Each row is a point on a landscape with many peaks, with its height.
A climber steps from a point to the highest of its 2 nearest points, and stops where none of them is higher. Distance is the straight distance between rows; heights are no part of it.
<673>: 84,120,104,103,139,79,105,125,71,90,100,126,102,86,133,85,131,102,129,99,68,69,53,89,89,87,83,72,104,133,86  height 28.7
<469>: 54,121,117,102,127,98,122,110,91,74,109,115,119,92,143,116,97,100,107,86,92,77,53,88,82,134,88,92,110,102,119  height 15.5
<230>: 83,137,153,72,122,88,105,96,93,108,90,101,97,105,160,86,116,99,116,73,100,78,57,46,100,123,83,88,89,115,100  height 42.6
<69>: 84,92,115,102,71,93,115,107,111,102,75,111,110,106,78,130,127,107,76,70,113,108,127,99,108,98,94,92,86,101,101  height 49.6
<726>: 136,114,70,107,128,89,91,114,102,90,146,88,109,60,122,93,118,88,103,74,97,86,108,98,75,122,81,74,104,129,86  height 34.7
<1411>: 103,98,106,80,111,119,123,87,119,87,97,99,113,101,119,107,22,129,111,119,103,126,69,103,85,123,96,132,110,95,120  height 11.2
<1031>: 108,105,66,131,110,78,69,114,87,98,110,88,98,119,44,93,102,59,102,96,91,136,106,121,91,88,126,90,157,79,104  height 61.8
<1075>: 81,88,98,99,64,96,107,100,116,87,75,93,100,101,109,124,116,108,66,95,121,90,102,100,99,102,104,104,91,74,104  height 53.7
<577>: 78,101,111,73,88,74,95,93,114,105,105,96,94,95,163,102,95,84,93,113,95,77,100,108,89,127,98,101,71,82,95  height 44.2
<703>: 112,54,98,91,106,155,90,62,91,97,110,82,87,109,83,39,33,108,116,132,127,103,118,84,123,83,125,146,102,98,113  height 16.9
<1894>: 84,123,93,129,143,81,96,122,65,88,84,110,94,89,129,56,130,113,126,108,53,76,52,90,97,88,66,73,112,139,75  height 27.6
<1456>: 123,119,104,100,149,78,105,98,78,109,81,92,71,94,140,66,139,112,118,82,78,81,43,53,99,94,77,72,98,140,90  height 31.6
<53>: 99,54,126,87,87,105,99,69,115,90,87,82,111,112,82,89,61,133,101,145,92,118,74,105,130,74,139,118,116,58,100  height 5.1
<674>: 77,89,106,105,64,89,117,105,103,86,75,110,101,95,112,125,135,102,73,79,122,95,117,102,101,99,100,91,81,102,97  height 51.7
<1834>: 102,69,126,110,97,113,102,72,133,90,81,89,97,101,108,99,66,145,74,107,100,101,123,123,119,114,111,116,78,75,87  height 32.8
<1012>: 113,128,55,138,115,124,80,132,80,104,101,107,117,88,102,76,145,102,95,101,114,68,104,116,74,122,74,100,114,128,56  height 51.5
<613>: 114,115,65,125,112,88,60,116,89,99,111,83,105,111,41,92,104,60,102,90,102,119,100,112,77,90,115,97,160,86,92  height 59.0
<59>: 69,92,106,109,64,87,104,125,98,82,83,83,123,117,60,125,124,87,94,88,105,105,109,107,111,85,120,75,128,82,110  height 50.6
<1758>: 104,76,113,111,100,153,105,56,108,123,107,89,89,107,85,82,68,106,79,99,103,111,126,109,147,112,103,128,92,81,130  height 21.2
<1520>: 133,121,77,87,105,129,93,121,87,69,125,93,97,76,61,96,82,95,129,95,112,152,91,92,104,71,113,85,144,77,126  height 26.8
<1414>: 95,117,108,83,132,79,107,121,81,95,115,124,101,80,140,100,124,96,125,93,76,76,60,92,82,96,91,68,96,125,90  height 30.2
<132>: 138,122,131,57,127,81,94,94,104,136,95,104,64,89,154,82,133,100,122,87,107,92,74,63,88,94,94,74,73,127,79  height 37.9
<1217>: 87,96,102,120,69,94,122,112,56,76,74,110,96,92,150,100,153,76,100,107,100,80,96,110,114,72,98,87,75,159,79  height 39.0
<1820>: 107,112,101,78,121,84,108,116,93,98,127,125,102,68,137,115,115,92,117,95,90,84,74,105,74,100,97,76,94,109,91  height 31.9
<1486>: 107,69,156,98,96,113,99,88,124,105,82,91,126,119,52,100,64,138,116,129,91,101,122,98,130,82,138,122,90,80,76  height 8.7
<261>: 53,95,85,99,66,91,102,127,93,59,64,79,86,125,108,122,114,106,82,124,114,71,71,85,74,82,108,119,111,93,92  height 55.4
<1483>: 86,87,130,88,70,87,117,107,115,69,64,87,101,106,104,130,91,148,87,114,115,106,123,93,90,89,106,121,70,95,67  height 55.2
<1579>: 128,98,101,82,90,168,121,82,89,119,119,113,103,71,87,67,52,113,123,112,120,128,127,101,116,102,101,113,84,95,146  height 24.4
<621>: 94,96,124,92,112,112,129,82,117,77,107,98,110,95,125,94,14,125,114,115,95,127,69,107,86,138,89,116,109,105,125  height 11.8
<831>: 113,94,92,75,87,155,98,73,86,112,127,89,116,103,71,69,65,96,121,118,124,128,116,85,132,88,109,126,99,74,145  height 14.0
<1355>: 117,127,140,51,122,87,98,96,103,136,95,109,72,97,158,87,125,95,123,81,105,88,69,63,95,110,89,76,77,118,92  height 39.3
<1547>: 114,122,54,135,103,105,73,118,92,115,104,100,102,109,58,88,131,75,74,84,120,82,100,108,73,115,80,104,137,112,73  height 53.2
<689>: 69,96,110,105,63,86,108,135,88,81,86,87,124,121,53,130,131,89,101,83,107,108,114,109,102,79,108,81,125,111,97  height 47.4
<1670>: 130,120,60,124,127,105,91,122,93,105,138,94,119,70,115,87,132,83,100,72,108,78,109,108,80,128,77,78,113,136,82  height 33.7
<1176>: 52,118,126,119,124,95,120,97,84,62,114,107,112,88,142,103,102,90,109,85,89,68,46,79,88,130,82,87,111,94,119  height 15.2
<1617>: 103,88,110,109,100,79,112,88,115,120,92,128,87,97,75,125,117,109,73,69,92,123,130,112,112,101,92,84,79,106,104  height 52.3
<1792>: 115,123,54,143,107,100,82,124,76,95,94,112,104,90,103,77,141,94,96,110,113,65,101,113,70,105,81,104,101,127,55  height 53.5
<397>: 94,98,101,118,77,81,110,116,90,87,78,113,95,112,57,120,141,96,77,77,118,104,103,104,98,76,89,81,104,124,77  height 46.3
<370>: 67,126,104,95,121,97,117,113,110,77,99,110,120,101,137,129,75,111,105,99,105,88,61,90,67,132,99,114,105,96,109  height 16.3
<975>: 78,137,141,84,122,85,104,107,78,105,84,112,108,100,150,84,130,94,124,79,82,65,50,53,101,105,85,83,90,126,102  height 44.5
<203>: 84,86,95,94,115,111,95,111,99,127,113,98,134,136,61,114,95,103,108,115,65,141,138,103,148,98,146,88,104,87,138  height 47.2
<418>: 92,58,111,106,119,137,85,57,91,95,121,66,106,122,68,53,53,105,97,125,108,121,116,84,152,94,135,129,108,91,120  height 19.1
<1246>: 75,124,86,79,103,105,99,121,115,82,85,93,118,119,104,133,72,113,106,111,111,90,50,83,68,105,113,122,129,75,110  height 57.2
<1228>: 108,67,113,104,94,117,100,63,132,98,93,86,86,99,120,90,53,129,80,118,98,100,106,130,116,113,109,129,88,70,95  height 31.8
<653>: 107,43,114,100,114,145,88,56,96,92,112,77,84,112,77,46,42,111,108,127,118,108,106,87,139,73,134,138,109,92,103  height 17.9
<1232>: 106,86,96,92,77,122,99,71,124,108,97,89,101,96,108,105,79,108,79,105,113,103,102,112,112,110,104,125,95,54,122  height 9.0
<1371>: 105,46,118,79,93,119,98,63,114,104,94,94,99,116,91,78,47,124,114,143,100,114,67,105,124,70,133,134,117,64,104  height 4.4
<768>: 102,130,119,105,136,76,103,108,72,106,73,109,89,94,134,67,141,109,131,88,67,74,40,61,105,82,78,71,98,141,88  height 30.5
<522>: 109,89,85,63,88,168,118,97,88,93,102,98,115,88,92,55,45,129,116,121,123,134,103,81,123,106,107,105,103,97,156  height 26.4
<496>: 64,93,90,95,56,91,99,122,101,63,72,69,103,115,90,124,116,105,78,110,117,81,89,92,88,83,116,103,117,79,100  height 59.4
<1096>: 104,104,107,113,88,66,123,110,83,107,82,127,100,109,95,126,136,92,96,81,110,118,133,106,98,88,82,88,63,165,67  height 60.0
<595>: 111,103,134,61,89,83,82,77,116,127,129,97,72,79,141,83,113,78,109,90,97,90,109,111,112,112,86,79,67,78,89  height 43.1
<456>: 104,87,134,111,114,132,100,84,133,119,88,97,105,117,87,103,70,132,82,89,89,97,150,116,136,133,104,122,68,99,91  height 34.8
<917>: 124,93,106,89,90,167,115,71,94,123,124,107,98,76,99,65,45,103,123,114,115,109,136,117,120,110,100,120,79,97,138  height 23.4
<1586>: 113,94,92,75,91,73,101,118,110,132,84,116,92,122,46,135,115,108,88,89,82,122,142,105,100,81,86,89,85,125,89  height 47.3
<1304>: 100,79,130,113,102,130,101,60,120,117,122,91,85,95,116,83,76,102,90,87,86,90,139,141,146,133,95,101,71,85,109  height 38.2
<1035>: 87,95,126,87,107,76,110,78,125,102,100,114,98,108,135,104,38,114,114,130,95,100,71,123,74,119,98,131,85,79,84  height 14.3
<1010>: 106,101,86,81,83,135,92,80,93,106,129,81,125,107,74,82,77,83,122,113,113,131,107,94,134,82,116,120,113,57,144  height 13.0
<1988>: 100,83,134,111,118,139,108,72,121,129,114,105,83,108,100,92,77,112,83,77,77,99,145,135,154,135,99,101,67,101,109  height 36.9
<289>: 63,120,114,88,87,69,96,111,80,99,82,108,101,109,165,92,115,68,110,115,85,57,82,77,82,103,100,105,73,120,95  height 48.2
<547>: 135,103,60,124,110,81,90,82,117,120,116,104,74,99,69,109,100,81,73,76,98,124,119,106,90,101,80,106,112,98,115  height 58.3
<467>: 103,108,67,123,90,100,98,125,71,87,81,135,88,92,111,92,146,91,112,121,111,64,82,119,70,73,92,106,97,124,59  height 22.1
<984>: 147,108,105,68,132,78,89,101,102,102,130,76,73,69,137,81,125,105,109,79,92,96,83,60,85,109,79,63,90,130,81  height 33.6
<1720>: 92,91,120,79,105,120,88,100,119,144,92,87,119,140,54,115,80,113,90,113,71,105,150,92,133,112,120,119,85,90,113  height 52.2
<375>: 115,112,60,147,95,87,91,110,83,92,89,112,89,100,82,88,140,87,79,99,121,77,99,111,73,94,84,102,107,121,60  height 56.1
<145>: 127,112,79,91,94,111,89,111,107,100,112,108,101,83,70,120,102,83,111,89,121,112,84,106,86,71,108,102,128,69,106  height 22.3
<1307>: 93,80,127,110,92,114,102,82,134,99,80,92,105,101,105,106,79,138,71,91,100,100,134,116,121,126,104,111,72,81,92  height 33.5
<1124>: 53,129,114,106,118,90,108,130,76,84,84,127,126,99,148,99,120,90,127,97,80,58,66,82,81,107,89,100,92,125,102  height 49.7
<537>: 100,120,69,124,132,104,90,140,72,86,84,127,104,85,125,76,133,120,122,124,79,70,76,116,72,94,81,90,109,137,58  height 25.3
<410>: 92,96,94,115,88,83,94,104,98,103,104,99,106,118,47,114,113,76,98,90,92,130,101,115,121,76,127,80,132,63,125  height 55.5
<907>: 98,117,67,126,101,111,94,134,63,89,72,132,90,91,117,79,141,104,126,137,93,71,78,121,73,74,82,113,97,135,56  height 23.5
<1743>: 117,80,108,103,90,157,105,57,108,123,121,94,90,89,107,75,53,96,101,107,108,102,131,127,129,116,100,127,83,85,128  height 22.2
<1410>: 121,78,93,74,98,154,103,75,113,105,103,88,104,98,111,74,26,124,116,128,113,116,106,102,104,106,105,145,102,91,125  height 28.8
<246>: 111,100,92,109,97,62,113,110,100,111,83,127,89,112,74,127,126,107,79,78,100,122,135,104,93,97,79,84,74,151,74  height 63.3
<702>: 120,92,88,125,119,55,96,77,116,118,114,109,71,90,93,106,113,95,70,71,80,122,134,116,100,118,81,81,79,118,101  height 53.1
<530>: 114,92,86,129,108,55,103,87,110,111,98,119,77,95,88,114,122,95,67,74,93,118,127,114,96,111,85,82,82,120,92  height 54.4
<790>: 127,106,80,129,110,48,84,87,100,107,125,102,92,79,116,86,131,67,86,83,100,88,119,103,83,112,86,83,82,118,78  height 58.1
<242>: 83,95,136,101,77,74,110,98,96,97,84,110,103,89,133,110,134,90,92,75,106,103,143,105,111,106,96,70,56,130,83  height 53.4
<909>: 142,114,84,94,123,75,83,106,104,98,146,78,104,63,125,85,121,86,104,74,93,86,110,84,80,116,81,71,93,128,82  height 35.6
<176>: 97,76,119,107,109,147,96,65,112,116,106,81,106,118,73,84,70,114,74,99,99,120,124,97,153,107,114,123,100,80,126  height 20.7
<911>: 136,108,69,106,121,117,114,117,99,75,124,107,81,57,103,121,93,108,102,86,107,119,83,105,73,99,94,78,128,104,110  height 20.1
<812>: 103,135,94,115,134,79,89,125,71,102,69,99,100,90,131,54,135,113,133,112,53,75,53,76,104,80,74,74,99,151,72  height 28.9
<1467>: 93,100,100,95,81,68,100,104,83,101,98,121,90,82,148,97,141,69,103,109,101,69,93,108,88,89,104,83,72,113,85  height 35.5
<1290>: 91,80,99,110,89,103,86,80,109,86,103,60,135,119,79,94,78,110,92,118,93,123,108,95,141,97,140,110,116,50,127  height 11.3
<817>: 107,110,80,65,91,132,101,99,119,101,103,87,119,100,108,114,57,112,110,116,116,115,76,93,98,108,108,126,120,68,127  height 10.1
<744>: 101,74,145,105,106,108,92,87,119,100,91,80,135,124,51,96,63,134,109,131,84,115,127,90,136,89,145,121,94,85,89  height 9.6
<1697>: 119,99,63,115,120,120,121,115,89,69,120,104,60,62,107,113,86,100,100,103,97,114,64,103,70,104,92,72,141,103,120  height 19.4
<1901>: 99,81,123,102,88,116,100,64,122,114,117,92,89,87,129,93,83,99,86,92,94,94,130,137,126,130,95,105,74,70,112  height 39.5
<736>: 81,119,120,100,122,90,121,95,117,73,95,110,121,102,122,125,45,123,109,110,107,105,52,96,66,126,98,129,105,88,100  height 15.6
<1150>: 123,119,82,78,96,129,96,115,87,81,129,94,113,88,64,97,82,90,137,100,111,150,95,96,113,71,118,89,132,64,134  height 25.6
<661>: 70,106,101,130,139,92,117,102,71,78,118,124,81,83,125,91,123,88,125,95,73,73,38,96,77,101,69,75,126,104,106  height 16.7
<116>: 122,110,57,134,110,63,88,93,105,124,125,99,97,93,108,89,133,59,77,76,104,87,123,111,88,132,75,86,93,129,89  height 56.0
<1071>: 97,95,102,111,79,78,114,109,104,98,81,117,96,107,56,126,132,99,76,72,111,111,111,103,102,83,91,83,98,109,95  height 47.8
<1558>: 104,90,102,97,110,116,101,71,99,127,117,101,89,114,52,101,92,95,83,99,82,139,115,99,146,81,108,98,107,76,143  height 60.2
<1210>: 116,61,110,106,100,135,99,57,123,100,98,84,88,103,108,80,48,127,83,120,104,101,108,123,123,102,112,137,97,73,103  height 31.0
<1959>: 51,126,97,112,118,106,110,138,84,82,80,136,123,106,136,112,116,100,124,98,94,60,61,91,71,110,91,111,102,116,104  height 52.9
<1635>: 117,95,93,67,89,166,120,89,82,105,113,109,114,79,78,56,56,124,125,116,128,138,116,86,125,94,107,102,93,94,152  height 25.5
<413>: 88,97,101,123,70,98,126,117,65,74,73,117,95,97,118,110,158,89,93,92,120,92,102,109,108,72,90,94,83,154,69  height 41.0
<915>: 118,101,122,76,93,77,88,79,111,118,136,107,82,66,134,97,113,76,111,90,95,92,109,115,97,106,90,82,73,83,92  height 41.4
<1179>: 95,88,108,95,77,97,102,81,118,111,109,105,93,82,134,112,101,93,83,97,108,93,112,127,102,120,99,104,78,69,110  height 41.3
<847>: 101,96,92,84,86,67,101,133,99,116,89,103,106,134,34,134,115,98,99,95,84,121,131,112,93,73,96,78,105,128,85  height 44.6
<987>: 97,91,133,104,121,135,103,86,126,139,103,112,94,116,90,106,77,118,87,76,76,97,155,126,144,139,102,107,61,106,100  height 36.0
<1108>: 84,96,131,94,66,74,102,105,111,90,80,62,123,131,61,133,90,120,113,118,104,102,148,86,95,83,104,134,86,90,82  height 47.7
<1549>: 86,96,101,105,69,76,112,107,66,89,82,113,91,89,153,94,149,67,102,115,97,69,93,104,99,80,103,83,72,136,84  height 37.2
<473>: 55,104,78,103,73,94,108,128,89,71,62,102,88,123,123,120,115,97,91,121,113,61,70,85,67,90,101,129,102,103,93  height 56.7
<580>: 116,130,52,141,109,114,84,121,87,123,111,111,111,98,85,86,145,77,84,86,120,75,107,116,79,130,71,101,118,122,68  height 52.1
<1754>: 61,113,119,123,125,96,122,92,71,75,121,114,94,81,136,97,116,78,124,88,84,63,36,83,87,112,71,81,120,89,117  height 15.9
<905>: 101,103,90,137,86,83,114,116,73,80,79,115,87,110,71,110,147,98,78,88,117,104,105,104,97,80,81,90,94,152,58  height 44.3
<881>: 87,67,131,88,73,86,108,91,114,79,74,76,115,111,78,108,70,142,97,143,97,113,78,106,118,75,140,103,111,60,95  height 5.9
<1759>: 108,94,108,83,98,87,108,102,115,144,83,130,90,114,66,134,113,112,90,80,81,120,149,108,107,101,89,94,66,116,95  height 49.8
<89>: 124,111,121,56,108,88,102,98,107,107,146,105,87,61,134,102,100,92,121,89,86,102,94,102,89,107,88,71,82,102,100  height 38.7
<290>: 125,98,52,121,109,74,87,92,116,120,104,100,74,111,65,108,108,86,54,76,92,122,117,105,98,106,79,92,120,108,111  height 57.1
<654>: 141,113,73,98,116,112,97,114,105,88,120,113,94,68,86,122,98,101,106,82,118,112,88,104,71,87,97,96,127,95,102  height 20.9
<1529>: 78,90,107,108,100,102,97,104,107,106,101,81,142,134,63,112,94,107,100,106,78,135,130,97,143,105,139,91,112,76,136  height 44.9
<43>: 119,113,83,83,87,117,88,103,102,101,119,97,110,92,67,112,94,79,121,93,116,121,89,104,106,71,116,103,132,55,124  height 23.6
<1331>: 96,82,110,81,127,132,101,85,94,137,119,100,98,124,49,101,87,107,83,104,73,137,127,99,161,87,122,94,98,94,139  height 57.5
<1624>: 107,99,88,103,76,97,95,94,110,107,100,106,96,98,66,119,117,79,87,85,116,106,91,108,101,77,108,97,118,60,113  height 7.8
<1974>: 112,97,83,138,96,63,106,96,100,97,94,121,81,93,86,108,135,88,70,79,110,103,110,111,87,96,88,83,86,120,83  height 55.9
<876>: 82,96,103,78,67,77,108,129,96,121,93,94,118,141,48,142,122,86,112,94,95,110,141,103,99,77,92,96,99,120,96  height 40.9
<1322>: 111,48,117,82,99,133,105,60,118,109,90,103,84,115,103,76,35,122,116,137,104,108,74,115,118,77,121,142,110,77,105  height 3.8
<706>: 89,96,129,92,66,85,107,108,112,82,71,77,114,117,85,134,95,131,97,105,117,104,146,84,93,91,96,133,73,98,72  height 51.9
<521>: 134,110,104,80,147,80,103,99,89,105,103,84,64,86,144,74,133,112,111,82,87,89,55,49,90,103,79,63,95,136,87  height 32.6
<1646>: 138,124,64,107,118,126,80,123,95,80,120,82,99,81,61,97,88,89,103,74,114,133,108,88,85,93,93,94,154,98,112  height 29.1
<1682>: 123,98,86,107,106,99,96,76,103,119,117,103,81,108,48,104,94,81,90,92,93,140,110,100,124,75,100,104,111,71,135  height 63.2
<1703>: 113,103,74,143,91,67,101,100,79,87,93,118,85,88,106,91,145,80,86,100,114,83,104,113,83,88,92,89,83,127,64  height 58.4
<1024>: 97,99,87,137,75,97,119,113,65,71,75,119,86,99,97,103,156,92,89,98,121,88,95,110,97,70,88,93,90,145,61  height 42.5
<258>: 121,92,73,103,115,76,88,102,116,118,98,102,79,117,47,116,104,106,59,83,76,134,125,102,113,86,93,80,115,107,116  height 55.3
<1004>: 96,98,152,85,77,65,88,86,96,111,84,92,79,88,145,82,142,80,90,82,101,93,124,94,122,92,101,55,60,121,83  height 48.8
<2>: 58,125,84,95,99,104,99,132,104,81,72,110,108,120,111,130,96,107,107,110,111,67,59,78,58,105,107,129,117,89,100  height 61.7
<47>: 120,122,51,141,110,89,88,110,94,122,119,107,103,97,98,88,138,66,81,79,115,78,112,114,82,131,74,93,106,127,75  height 53.9
<502>: 87,97,96,84,80,91,102,95,116,105,103,105,96,88,148,116,98,92,86,108,108,82,99,117,86,122,101,109,81,74,104  height 42.7
<1436>: 102,78,149,92,83,105,106,91,128,92,69,86,116,111,68,111,69,153,100,123,100,105,120,99,118,87,121,121,82,78,72  height 7.7
<1165>: 74,98,90,92,78,82,106,104,114,80,71,96,89,114,120,123,87,112,78,125,114,82,74,93,70,103,108,128,93,76,95  height 54.0
<262>: 72,98,106,98,68,77,110,141,87,101,91,89,129,137,46,140,122,84,121,91,98,114,131,114,99,82,109,84,122,120,96  height 43.2
<174>: 88,96,126,93,78,89,95,106,121,107,80,70,131,132,57,125,87,122,99,112,89,105,150,85,109,102,110,121,85,86,98  height 45.7
<196>: 85,74,107,125,105,101,91,83,109,82,105,69,144,123,75,95,73,126,104,127,83,135,118,94,144,102,156,107,111,69,118  height 10.7
<523>: 83,80,120,92,72,82,116,97,118,72,60,89,89,106,107,122,85,146,75,123,110,104,92,100,91,92,111,113,82,79,80  height 58.0
<1517>: 123,69,97,90,98,145,100,61,119,105,104,86,93,98,112,75,32,117,104,130,108,104,107,116,111,103,108,147,100,81,111  height 29.9
<1008>: 91,81,143,84,71,88,108,102,119,79,72,77,122,109,68,121,79,151,102,130,101,111,110,96,109,78,126,110,93,75,80  height 6.9
<1543>: 98,87,117,73,118,130,95,99,110,146,106,103,110,129,51,116,90,112,84,102,68,121,139,98,146,99,120,101,90,95,126  height 55.0
<1998>: 130,119,57,121,121,138,83,128,95,103,119,94,109,82,73,95,116,89,88,67,121,101,101,102,76,120,81,92,156,119,91  height 30.9
<1553>: 100,107,89,68,102,130,116,98,115,88,97,88,116,103,112,114,38,125,108,114,111,126,64,90,93,119,103,125,124,83,131  height 10.6
<1879>: 92,74,126,116,114,104,90,84,113,94,103,75,142,123,62,92,67,133,108,131,80,129,124,90,144,97,155,114,103,84,103  height 10.2
<402>: 133,104,78,116,104,91,94,77,110,119,117,106,76,94,60,112,95,84,88,82,101,131,111,104,102,82,91,109,110,75,123  height 60.6
<1005>: 83,110,77,88,88,111,101,129,98,98,86,130,102,96,110,125,124,89,106,102,119,68,68,104,66,88,104,108,111,91,94  height 18.9
<628>: 80,84,102,93,73,86,105,94,120,79,70,88,91,104,118,117,88,127,68,119,112,92,92,103,90,104,110,116,88,70,93  height 55.8
<34>: 92,86,126,95,93,101,90,95,119,127,83,75,114,146,51,115,74,119,98,127,77,95,155,87,116,107,113,135,79,87,90  height 49.0
<361>: 77,109,81,84,79,89,94,115,115,84,77,83,106,121,100,125,81,107,93,126,112,83,63,87,71,94,116,126,119,63,103  height 53.3
<1566>: 103,91,98,102,75,107,104,81,120,111,98,105,96,91,90,119,109,94,77,85,117,105,105,112,111,97,102,106,100,59,123  height 8.4
<1469>: 151,113,100,80,120,74,75,94,111,112,140,68,89,68,125,74,123,87,109,68,100,94,113,68,87,119,75,73,84,124,83  height 34.6
<447>: 64,131,131,82,120,80,106,115,84,94,101,116,117,99,154,97,114,90,119,88,80,64,60,72,87,115,89,88,90,117,103  height 46.9
<1243>: 87,116,71,132,145,101,90,133,68,85,90,110,102,84,133,62,131,123,114,118,64,73,67,110,84,107,69,77,120,136,69  height 26.5
<1680>: 91,102,127,106,78,73,118,104,85,105,83,118,107,100,119,123,135,85,104,75,112,112,147,104,104,96,93,86,55,153,74  height 56.6
<816>: 71,120,95,85,104,95,110,122,102,93,93,123,114,100,143,127,99,97,107,103,105,70,73,95,67,122,101,111,95,98,105  height 17.1
<1079>: 55,106,76,109,78,99,111,125,79,76,64,116,96,119,142,113,124,85,103,122,107,59,76,90,71,93,95,128,90,120,95  height 53.6
<1092>: 116,91,85,87,111,75,90,121,109,118,96,99,100,121,38,125,107,107,80,96,62,136,131,108,113,75,109,73,113,110,112  height 53.0
<999>: 124,110,72,133,104,63,91,102,89,96,109,113,94,81,116,90,137,75,95,97,108,78,104,110,76,98,94,89,84,120,65  height 60.5
<1951>: 105,107,135,56,85,77,76,81,113,132,108,93,70,92,155,80,122,76,107,91,104,79,102,93,111,107,89,75,67,88,85  height 45.1
<834>: 99,100,144,71,77,68,84,84,104,119,90,92,68,90,154,76,138,76,93,87,104,82,111,93,120,96,98,60,64,103,82  height 47.1
<1264>: 108,70,95,91,100,165,92,62,86,111,115,81,99,109,78,42,42,101,114,123,133,107,128,83,130,96,115,141,97,93,129  height 16.0
<1149>: 92,89,91,102,85,115,87,78,102,97,116,72,127,118,76,90,85,88,102,111,101,126,106,99,142,92,130,110,122,47,141  height 12.0
<1241>: 82,94,104,106,73,93,95,104,105,98,93,84,121,113,62,115,112,86,88,89,99,118,105,105,125,87,125,85,123,61,128  height 52.4
<557>: 101,88,92,84,113,93,96,121,102,127,107,106,114,129,44,125,102,105,99,109,59,141,138,111,131,79,132,74,107,94,128  height 50.1
<1377>: 96,131,142,50,108,85,90,97,106,132,95,102,82,107,165,85,112,92,119,85,101,80,74,64,97,120,87,86,78,109,90  height 40.8
<73>: 110,82,98,82,93,171,101,67,81,123,120,99,103,102,70,44,52,98,119,118,135,113,135,81,129,100,108,128,87,96,141  height 15.1
<284>: 140,111,106,76,119,75,92,100,106,100,145,94,86,54,124,98,107,89,115,87,87,102,103,95,81,104,87,73,87,109,90  height 37.1
<1631>: 75,104,90,141,134,112,123,98,72,77,119,129,69,83,113,103,108,82,129,106,87,80,36,102,62,104,75,89,142,93,116  height 17.7
<735>: 123,117,61,130,128,128,93,129,88,102,132,100,119,70,107,86,140,92,96,74,110,80,98,115,83,133,77,73,127,130,78  height 32.7
<1855>: 72,112,121,70,84,63,90,99,94,107,90,97,90,105,170,89,113,74,96,111,93,66,93,85,91,112,98,92,69,102,90  height 46.1
<935>: 93,103,144,81,117,94,118,81,123,85,118,97,108,96,133,91,18,119,123,113,86,110,75,110,83,135,85,114,97,102,99  height 12.6
<1249>: 93,99,147,77,114,81,106,79,125,97,119,104,97,107,139,84,24,111,130,119,84,97,76,119,85,123,82,116,86,93,82  height 13.3
<1130>: 128,100,100,115,110,49,84,75,107,114,132,99,80,74,113,89,123,72,93,80,94,100,124,108,88,109,86,83,74,107,87  height 56.3
<1297>: 128,93,102,120,115,63,92,62,115,124,135,100,62,77,99,95,103,81,87,78,79,118,136,121,101,115,83,91,74,98,107  height 53.8
<734>: 118,91,89,65,93,162,114,90,106,101,105,93,114,91,107,79,35,124,118,121,117,126,104,93,109,113,104,125,104,93,141  height 27.7
<1161>: 100,108,97,83,97,75,100,109,95,106,115,126,100,77,142,109,126,78,111,101,100,73,87,111,77,98,101,87,82,101,88  height 33.8
<719>: 107,103,82,120,101,79,82,105,95,101,112,96,96,113,45,102,103,64,99,93,91,134,101,115,107,74,119,86,140,69,118  height 58.5
<1330>: 70,115,81,88,91,101,107,124,98,97,88,125,105,103,137,128,113,89,104,107,113,62,74,102,66,104,102,114,95,96,103  height 17.8
<657>: 137,128,54,113,115,126,78,123,99,103,122,85,106,92,57,96,99,75,95,66,117,122,110,94,85,110,82,100,157,110,109  height 30.0
<1021>: 138,125,70,99,114,123,84,120,88,75,124,82,97,82,52,90,78,90,119,82,112,151,110,86,95,81,102,92,147,86,125  height 28.1
<678>: 96,107,74,106,85,109,91,132,85,90,83,132,91,96,88,106,139,91,108,108,121,68,71,111,62,71,100,104,117,103,71  height 20.5
<1939>: 125,120,58,127,123,141,91,129,90,105,121,100,114,77,88,92,133,93,90,71,121,89,96,112,80,129,75,85,145,123,83  height 31.7
<565>: 95,99,137,102,78,64,105,97,79,96,85,103,96,83,136,92,147,79,91,88,100,97,124,101,113,86,103,61,61,144,76  height 51.2
<225>: 109,102,88,73,82,126,102,89,120,109,107,97,109,89,117,117,73,103,99,106,118,104,90,111,96,109,101,125,103,62,124  height 9.5
<1174>: 93,72,111,105,106,132,88,62,102,104,113,67,117,122,70,73,68,108,85,113,97,124,118,91,156,98,124,121,109,74,131  height 20.0
<1378>: 64,94,104,105,57,88,100,130,101,60,77,59,126,116,77,127,113,110,91,99,110,96,110,97,100,85,124,91,121,85,103  height 54.9
<1276>: 101,100,74,122,130,114,125,108,84,73,120,115,57,73,110,110,97,94,110,106,91,96,47,105,64,106,84,77,142,104,115  height 18.7
<573>: 107,113,58,130,101,84,67,115,93,105,100,86,95,119,41,91,119,68,73,91,105,100,100,109,80,101,95,92,151,103,84  height 55.7
<431>: 86,113,109,88,109,85,113,93,123,91,92,108,109,108,123,124,47,120,105,122,108,103,58,102,65,118,104,136,99,80,97  height 15.0
<1941>: 50,125,88,103,105,116,101,142,94,81,67,126,115,120,115,120,111,109,116,104,106,62,58,84,58,100,96,124,121,105,99  height 57.9
<259>: 56,112,92,107,83,80,107,119,75,81,72,113,100,112,160,104,119,71,109,122,91,58,82,89,75,102,97,118,80,124,96  height 50.8

Where does a climber stop that starts at each point below?
<673> -> <523>
<1624> -> <909>
<1355> -> <2>
<917> -> <473>
<1566> -> <909>
<34> -> <1682>
<1520> -> <909>
<1586> -> <999>
<1176> -> <909>
<702> -> <999>
<1951> -> <246>
<203> -> <1682>
